Each row is a point on a landscape with many peaks, with its height.
From any point a climber steps to the highest of the 3 points nearest to it. It stops when none of these is higher. Distance is the straight distance between rows; heights are no part of it.
Z411 (h 4.48): [-26 -11 -25  12  35  56  16   2  15 -30 -13 -32 -25 -46  11  17 -20  14
   1 -12   5 -52 -38]
Z44 (h 4.12): [-14  12  -6 -53 -21 -42  -5 -17 -45  15  -5  10 -15   7   9 -19 -33   0
  -8  45  14  20  23]
Z591 (h 7.08): [ 14 -20  21 -13 -53  31  -2 -16   6   7 -38 -25 -11 -57 -16  47  24  40
  -5 -91 -19  29  -1]
Z664 (h 5.11): [ 23  -9  -8 -29   2   2   1  -9 -39  -3 -28   0 -17  21 -47  13 -17   8
  -7  24 -22   2   6]
Z600 (h 1.91): [-22  -3  42  66 -31 -64  12   4   9  -9  -2   1  58  -5  16  11  45 -31
   8 -60   0  -5   2]
Z355 (h 7.27): [-35 -22  25 -53 -28 -59 -31  -5 -36  40  -1  -6   1  19  57  -6 -30 -27
   5  45  29  30  21]
Z101 (h 2.08): [ 11 -49  18  -5   6 -38 -46   4 -22  10  14  14  17  41   7  -5 -25 -31
  12  13  11  36   3]
Z515 (h 4.47): [ 13  11   5 -38  -9 -22   1   0   0  28 -11 -19 -36 -34   6  32  16   6
 -38  25   2  35  23]
Z2 (h 3.82): [ -3  -7   8  22  16  16  10  22  25  12  17 -25   5 -36 -10  10   9  -3
 -21  -1   6  -3 -11]
Z389 (h 3.46): [-53  13  12  46  38  15   1  -2  50 -44  55  28  21  12  43 -27  12  14
  31 -16 -21 -35  33]
Z315 (h 5.01): [  8 -19  30  22 -47 -11   9   9  10   5 -22 -14  20 -34 -13  22  36  16
   9 -77   3  10 -10]
Z623 (h 4.36): [ 20  -2  22 -18 -40 -16  -1   6   9  18 -11 -16  -8 -37  19  27  50  24
 -18 -50   6  32   8]
Z955 (h 5.02): [ 16  22  -4 -43 -14  -6  -1  -2  -8   7 -28  -5 -39 -19 -17  31   0  12
 -39  29 -20  23  17]
Z793 (h 4.07): [ 26  49 -52 -11  15  48  19  -2   2 -34  -7  27 -49  11 -42 -16 -21  -4
  -4  -8 -23 -10 -26]
Z921 (h 7.09): [ -6  12  -6  -5  13   9  28  -6 -16 -12  42  14  15  51  11 -59   3   6
  19  16  16 -27  -1]
Z838 (h 3.48): [ 29  47 -42 -31   0   5  10 -14 -51 -12  -8  35 -20  44 -31 -48 -20  -2
  14  14 -20  -4 -20]
Z862 (h 2.63): [-30   2  12  33  19  28  24   1  32 -30  38  36  38  50  14 -41  10  18
  43  -8  -4 -35  27]
Z670 (h 5.65): [ 32 -14  10 -30 -11 -16 -17  -8 -28   4 -40  -8 -21   9 -23  38  14   0
 -17  17 -13  18   3]
Z253 (h 5.00): [-14  28  -3 -18  10 -11  26 -12 -14   3  53  17  39  43  29 -65  -4 -13
  20  21  28 -16   6]
Z942 (h 3.22): [ -6   6  12  40   8   7 -14  27  46   3   7 -43  11 -71  13  24  31  -7
 -13 -32  10  -5 -16]
Z267 (h 4.62): [  6  29 -19  -2  20   7  19  13 -37 -14  19  29  18  84  17 -64  -4  -1
  45  23  14 -13 -25]
Z638 (h 2.49): [ -4 -30  29  64  -1 -16  -1  19  20  11   5   8  44  31  -6  -4  15 -19
  27  -1   5 -28  -2]
Z69 (h 3.17): [ 27 -27  30  19 -15  -4  -4  16  -4  10 -21 -11  17   3 -27  15  30  -5
  19 -35  10   0 -13]
Z346 (h 2.69): [ 10  -5  -5   3  29  56  19  20  14 -13 -20 -17 -24 -34 -51  29 -17   5
 -19  -3 -16  -7 -26]
Z469 (h 4.64): [ 34  42 -41 -57 -33   9 -30 -46 -22 -17 -52  24 -21   5 -47   4 -25  17
  -9  31 -37  -2  22]
Z50 (h 5.41): [ 35 -40  14 -30 -27  -7 -17 -17 -19  -2 -45  -2 -10   7   9  49  36   7
 -11 -57  -2  27  -6]
Z538 (h 3.23): [-64   2  36  83  17  18  13  20  44 -25   5  26  39  13   8   7   5   7
  29  -1 -36 -34  29]
Z122 (h 3.90): [ 16  40  -8 -44 -28  -5  -3 -14  -2  27 -44   5 -40 -26  31  49  17   3
 -46  28  -2  37  33]
Z804 (h 4.65): [ -5  44 -25 -57 -32 -26  -3 -33 -30  12 -22  26 -41 -12  -2   4 -31  14
 -21  47  -6  17  36]
Z16 (h 3.62): [-42  -5  21  62  18  41  16  24  61  -7   6   1  31  -6  -7  12   0  11
  29  -8 -15 -27   1]
Z724 (h 6.85): [ 38  -7   5 -49 -26   1 -11  -8 -15   8 -59 -12 -25  -1  -1  59  30   7
 -33 -15 -10  29   0]
Z890 (h 7.30): [ -9  -3 -35  11  30   9  14  -2   3 -10  15 -18 -32 -57   0   5 -17   2
 -33   5  12 -18  -9]
Z15 (h 5.90): [  5   6   5  -5 -23  16  -4  11  23   2 -22 -43 -20 -90  12  48  37  23
 -19 -72   7  29  -7]
Z249 (h 3.38): [  6 -37  12  15   2 -15  -1  -4 -26  11  21   4  26  34  -8 -28 -14  -7
  16  23  13 -19  -4]
Z812 (h 7.23): [ 29  -7  23 -23 -16 -14   3   7  -5  24 -14 -16  -4  -6  -3  29  30   9
 -15  -3   2  18   0]
Z245 (h 7.26): [-35   4  21  46  12  11  16  -2  35  10  42   0  41  -2  13 -16  -9   3
  -5  15   5 -36  20]
Z745 (h 3.31): [  2  23 -19 -42   1 -16   3 -31 -55  -5   2  23  -9  25 -22 -33 -28   5
   0  25  -7   5  -3]
Z879 (h 3.67): [ 25  48 -42 -15   8  25  21  -1 -22 -23   5  25 -27  32 -33 -40  -9   6
  -3   9 -11  -7 -19]
Z801 (h 4.23): [ 26  29 -31 -54 -38  -6 -34 -36 -16  16 -82  15 -19   6  26  55  10 -20
 -42  26 -15  28  20]
Z697 (h 4.40): [  4 -16 -15  -4   6 -12   6 -14 -44   0  24  24  28  56   2 -56 -27 -10
  28  12  13 -11  -8]
Z811 (h 6.67): [ 14  -8 -11   2   9  26  28   2 -26  -2  13   4  -2  21 -37 -25 -20  11
   5  13  -3 -21  -6]
Z675 (h 3.39): [ 47  73 -57 -42 -11  28  -7 -22 -20 -16  -9  31 -38   4 -48 -30 -15  -7
  11   9 -37  -3  -4]
Z508 (h 3.80): [-17  -4 -23  23  36  70  29  16  36 -35  21  10  -5  15  -3 -13 -15  31
  24 -16   2 -23  -9]
Z317 (h 2.93): [  8 -19  14  23  23  54  21  29  30  16 -13 -13  10 -13 -51  21   3   6
  11  -2 -11  -8 -21]
Z535 (h 6.09): [ 12   8  25  10 -20  -3   8  25  26  17  -6 -27   5 -53  -9  30  38   8
 -11 -52   1  16 -14]
Z613 (h 3.36): [ -3 -22   8 -32  -5 -39 -29 -20 -49  10   0  -1   0  31   0 -11 -22 -13
  -2  34  10  12   5]
Z24 (h 7.31): [-40   0   0  42  32  51  10  11  57 -41  29  15  12  11   8 -13  -5  34
  40 -21 -13 -30  14]
Z265 (h 4.61): [ 23  13   0 -23   2  11   6  13   7   7 -15 -28 -38 -44 -29  45  21   9
 -36  10 -14  24  -5]
Z20 (h 2.56): [ -2 -38   0 -19  16 -29 -46   1 -45   6  17  16  14  43   1 -11 -53 -24
   7  27  -1  49   1]
Z529 (h 0.82): [ -8 -33  41   6 -23 -78 -38  -5   6  15  16 -14  34  16  42  -4   9 -42
  14  -1  25  22   4]
Z794 (h 6.61): [  9  17 -60  -9  13  15  11  -7  -8 -27  -3 -10 -66 -59 -14   1 -23  -1
 -30  11 -10 -13 -16]
Z589 (h 2.79): [ 21 -49  19  -1   4   0  -5   8 -20  13 -13  -4   9  23 -34  12   3 -10
  12   6   3  -9 -10]
Z285 (h 1.15): [  4 -37  22 -26 -21 -60 -46  -8  -8  17   4  -5   5  22  56   6   1 -33
   3   4  23  40   9]
Z869 (h 2.55): [-17 -26  21 -19  -4 -56 -14 -18 -22  18  30  -8  30  21  19 -37 -30 -27
  14  30  21   1   7]
Z105 (h 3.30): [  4  -5  14  26  23  37   2  31  34   6   0 -38  -8 -46 -13  32  11   1
 -10 -23   3  -3 -26]
Z294 (h 3.81): [-13   8  24  56  -1  -1   8  33  41  10   9 -20  24 -30  -6  11  29 -11
  -9 -26   1  -7  -8]
Z296 (h 6.79): [ -8  30 -49  -2  50  26  17  10  14 -35  28   0 -29   2  38 -33  -2   4
   3   2  19 -23 -21]
Z903 (h 3.79): [  3  69 -20 -14  32   4  25  17 -13 -11  30  18   8  59  36 -61   0  -7
  22  38  14   3 -10]
Z958 (h 3.21): [  9  55 -35 -16   9  11  29  -9 -17  -8  27  20 -15  23 -10 -45 -10   6
   2  17   3   5  -6]
Z594 (h 2.46): [  7 -15  42  10 -27 -50 -12  -1   5  25   6 -12  25   2  14  11  38  -7
   3  -5  15   4   5]
Z661 (h 2.48): [-36 -19   1  43  49  77  13  17  55 -38 -10  -5  -6 -28  -9  16 -28  32
  34 -22  -8 -26 -27]
Z144 (h 4.41): [-18  21 -13  11  23  27  22  -8  19  -5  49   6  14  28  17 -50   4  14
   7   3  11 -20   8]
Z825 (h 1.56): [ 20 -44  17 -25 -13 -28 -38  -5 -27  13 -13  -4  -7  25  14  19  10 -16
  -4  -6   7  30  -1]
Z868 (h 7.46): [-28   0 -41  21  38  32  15   1  26 -33  18 -20 -20 -26  25  -8  -7  13
  -1  -5  10 -49 -15]
Z818 (h 1.02): [ 13  -1  16 -50 -29 -36 -19  -9 -29  34 -26  -1 -15   7  50  22  16  -9
 -21  25  19  31  20]
Z489 (h 4.88): [-23  -2  18  55  19  11  -6  16  44  17  32 -16  22 -31  10   2   9  -2
 -13   6   0 -22   7]
Z840 (h 2.73): [ -6  -6  23  53   9  49  16  33  40  14 -19 -11  23 -26 -31  27  17   0
  32 -30 -10  -9 -29]
Z781 (h 3.54): [-38  -4  -5  38  30  43   0   5  35 -33 -17 -45   6 -61  29  15   0  17
  12 -11  -1 -72 -29]
Z345 (h 3.13): [ -6  38 -19 -47  -7 -36  23 -20 -46  12  22  18  -3  19  12 -54 -16  -4
  11  26  12   1   2]
Z421 (h 5.13): [  4 -16 -16   9  12  32  32  -1 -15 -11  12  21  16  57 -18 -37 -11  13
  32  14   7 -25  -8]
Z982 (h 3.18): [-34 -18  16  55   4  39  25  19  39 -17   7  23  35  31 -13  -6  -4  21
  49   1  -8 -36  11]
Z35 (h 4.91): [  9  19 -36  -3  19  48  39   0  -1 -22  12   8 -28   2 -37 -17 -23  15
 -15   6  -9 -10 -12]
Z807 (h 0.24): [ 13 -54  19   8 -19 -50 -45  -6   1   5   9  16  22  29  29   8   8 -29
  10 -54   9  54   4]
Z906 (h 2.88): [-31 -30  29  78   3  14  13  17  28  -6   2  19  52  40  -7  -1   2  -4
  39   2 -13 -41  13]
Z964 (h 4.63): [  4  44 -35 -49 -22 -13  -9 -27   4  15 -30  13 -51 -38  -1  21 -23  10
 -37  41 -14  27  44]
Z571 (h 4.94): [  6  -2  -1   6  11  26  27   9   6  10  14 -12 -10 -12 -31  -3  -8  13
 -16  14  -5  -9  -5]
Z523 (h 4.60): [-42   6   2  50  31  30   9   0  49 -25  43  11  27  -4  29 -19  -3  15
  12 -11  -8 -38  21]
Z973 (h 4.81): [  9  24 -15 -43 -21  -8   0 -24 -16   6 -21  13 -32 -13 -31  11 -21  20
 -31  30 -22  10  15]
Z257 (h 2.66): [ 13 -29  19  55 -24 -15   7  21  15   2 -26   3  41  12 -26  14  34 -12
  33 -53   3  -8 -27]
Z95 (h 4.76): [ -1   4 -12   1  16  -5  11   1  13   9  27 -16 -11 -40   0  -2  -2   6
 -32  23  14   3   3]
Z359 (h 4.87): [ 12  -6 -16 -40  -6 -17 -40 -23 -51 -11 -35  17 -20  33 -19  10 -28  -1
  -9  30 -19  17   6]
Z573 (h 1.21): [ -7  -3  48  36 -12 -56  -1   5  25  25  26  -9  44  -5  21  -7  31 -25
  -5   5  14  -8  15]
Z932 (h 4.66): [ 22 -13  34  -1 -15 -26  -2  17  15  24  -3 -20   7 -19  -1  19  43   8
 -10 -20   7  15   0]
Z72 (h 7.69): [ 34 -11  26 -20 -28  21  12  11   5   8 -39 -24  -7 -38 -24  44  43  14
  -4 -68  -7  26 -11]
Z911 (h 1.16): [ -3  -4  31 -11 -14 -40   3   5   5  37  19 -20   1 -24   5   1  23  -2
 -17  23  24  15  18]
Z5 (h 4.06): [ 27  65 -69 -19  17   8   1 -10   1 -30   9  24 -60 -23  -5 -28 -18 -12
  -7   5 -14  -1 -19]
Z496 (h 3.47): [  6 -16 -23 -19  11 -19 -21 -23 -65  -9  -3  21   2  41 -14 -32 -45 -18
  10  22  -5   9  -3]
Z923 (h 4.67): [ -8 -13   9  26  11  20  19   4  19  11  32  -5  20   5 -14 -19  -1  18
  -5   9   7 -21   5]
Z385 (h 3.35): [ -9  -8 -16  27  34  31   0  19  11  -8 -20 -57 -23 -76   6  29  -8   0
 -12  -5  11 -42 -33]
Z357 (h 3.93): [ -8 -10  -5 -57 -14 -34 -58 -17 -40  15 -29  16  -7  30  37  16 -32 -33
 -19  39   2  44  15]
Z874 (h 4.49): [-34  -1  -8  39  40  43   6  15  48 -21  33  -8  10 -23  10  -4  -9  17
   8 -10  -5 -43   1]
Z447 (h 4.77): [ 25  -3  -6 -46 -22 -13 -46 -18 -37   4 -61  11 -18  29  19  48   3 -17
 -25  21  -7  35   8]
Z350 (h 4.39): [-30 -25   6 -59 -12 -44 -52  -2 -38  26  15  13   6  38  51  -4 -61 -43
  -6  31   7  62  14]
Z331 (h 0.75): [ -3 -39  34  42 -38 -72 -27  -4   9   2   6   8  45  17  26   2  26 -39
  18 -45  13  17   0]
Z481 (h 0.65): [  5  -8  15 -13  -3 -19   2  -2 -17  21  12 -10   0   0 -16 -13  -1   0
 -15  32  11   2  19]
Z42 (h 3.57): [ -2 -38  29  58 -43 -43  -6  -2   2  -3 -23  -2  39  -3  -6  16  30  -9
  25 -81  -2  13  -5]
Z170 (h 4.19): [  2  44 -56 -21  16  -2  17 -18 -10 -15  28  12 -46 -30   3 -33 -19   5
 -31  15   4   4  -8]

Call two points neighbours if one is among the 3 nearest of the other. Go from one point of each pair to the other, from neighbour to neighbour, staying as high as possible. Name the lowest point that can't be avoided.
Z811 / Z245: Z923
Z24 / Z245: Z523
Z921 / Z868: Z95
Z921 / Z811: Z421
Z812 / Z955: Z973
Z72 / Z355: Z357
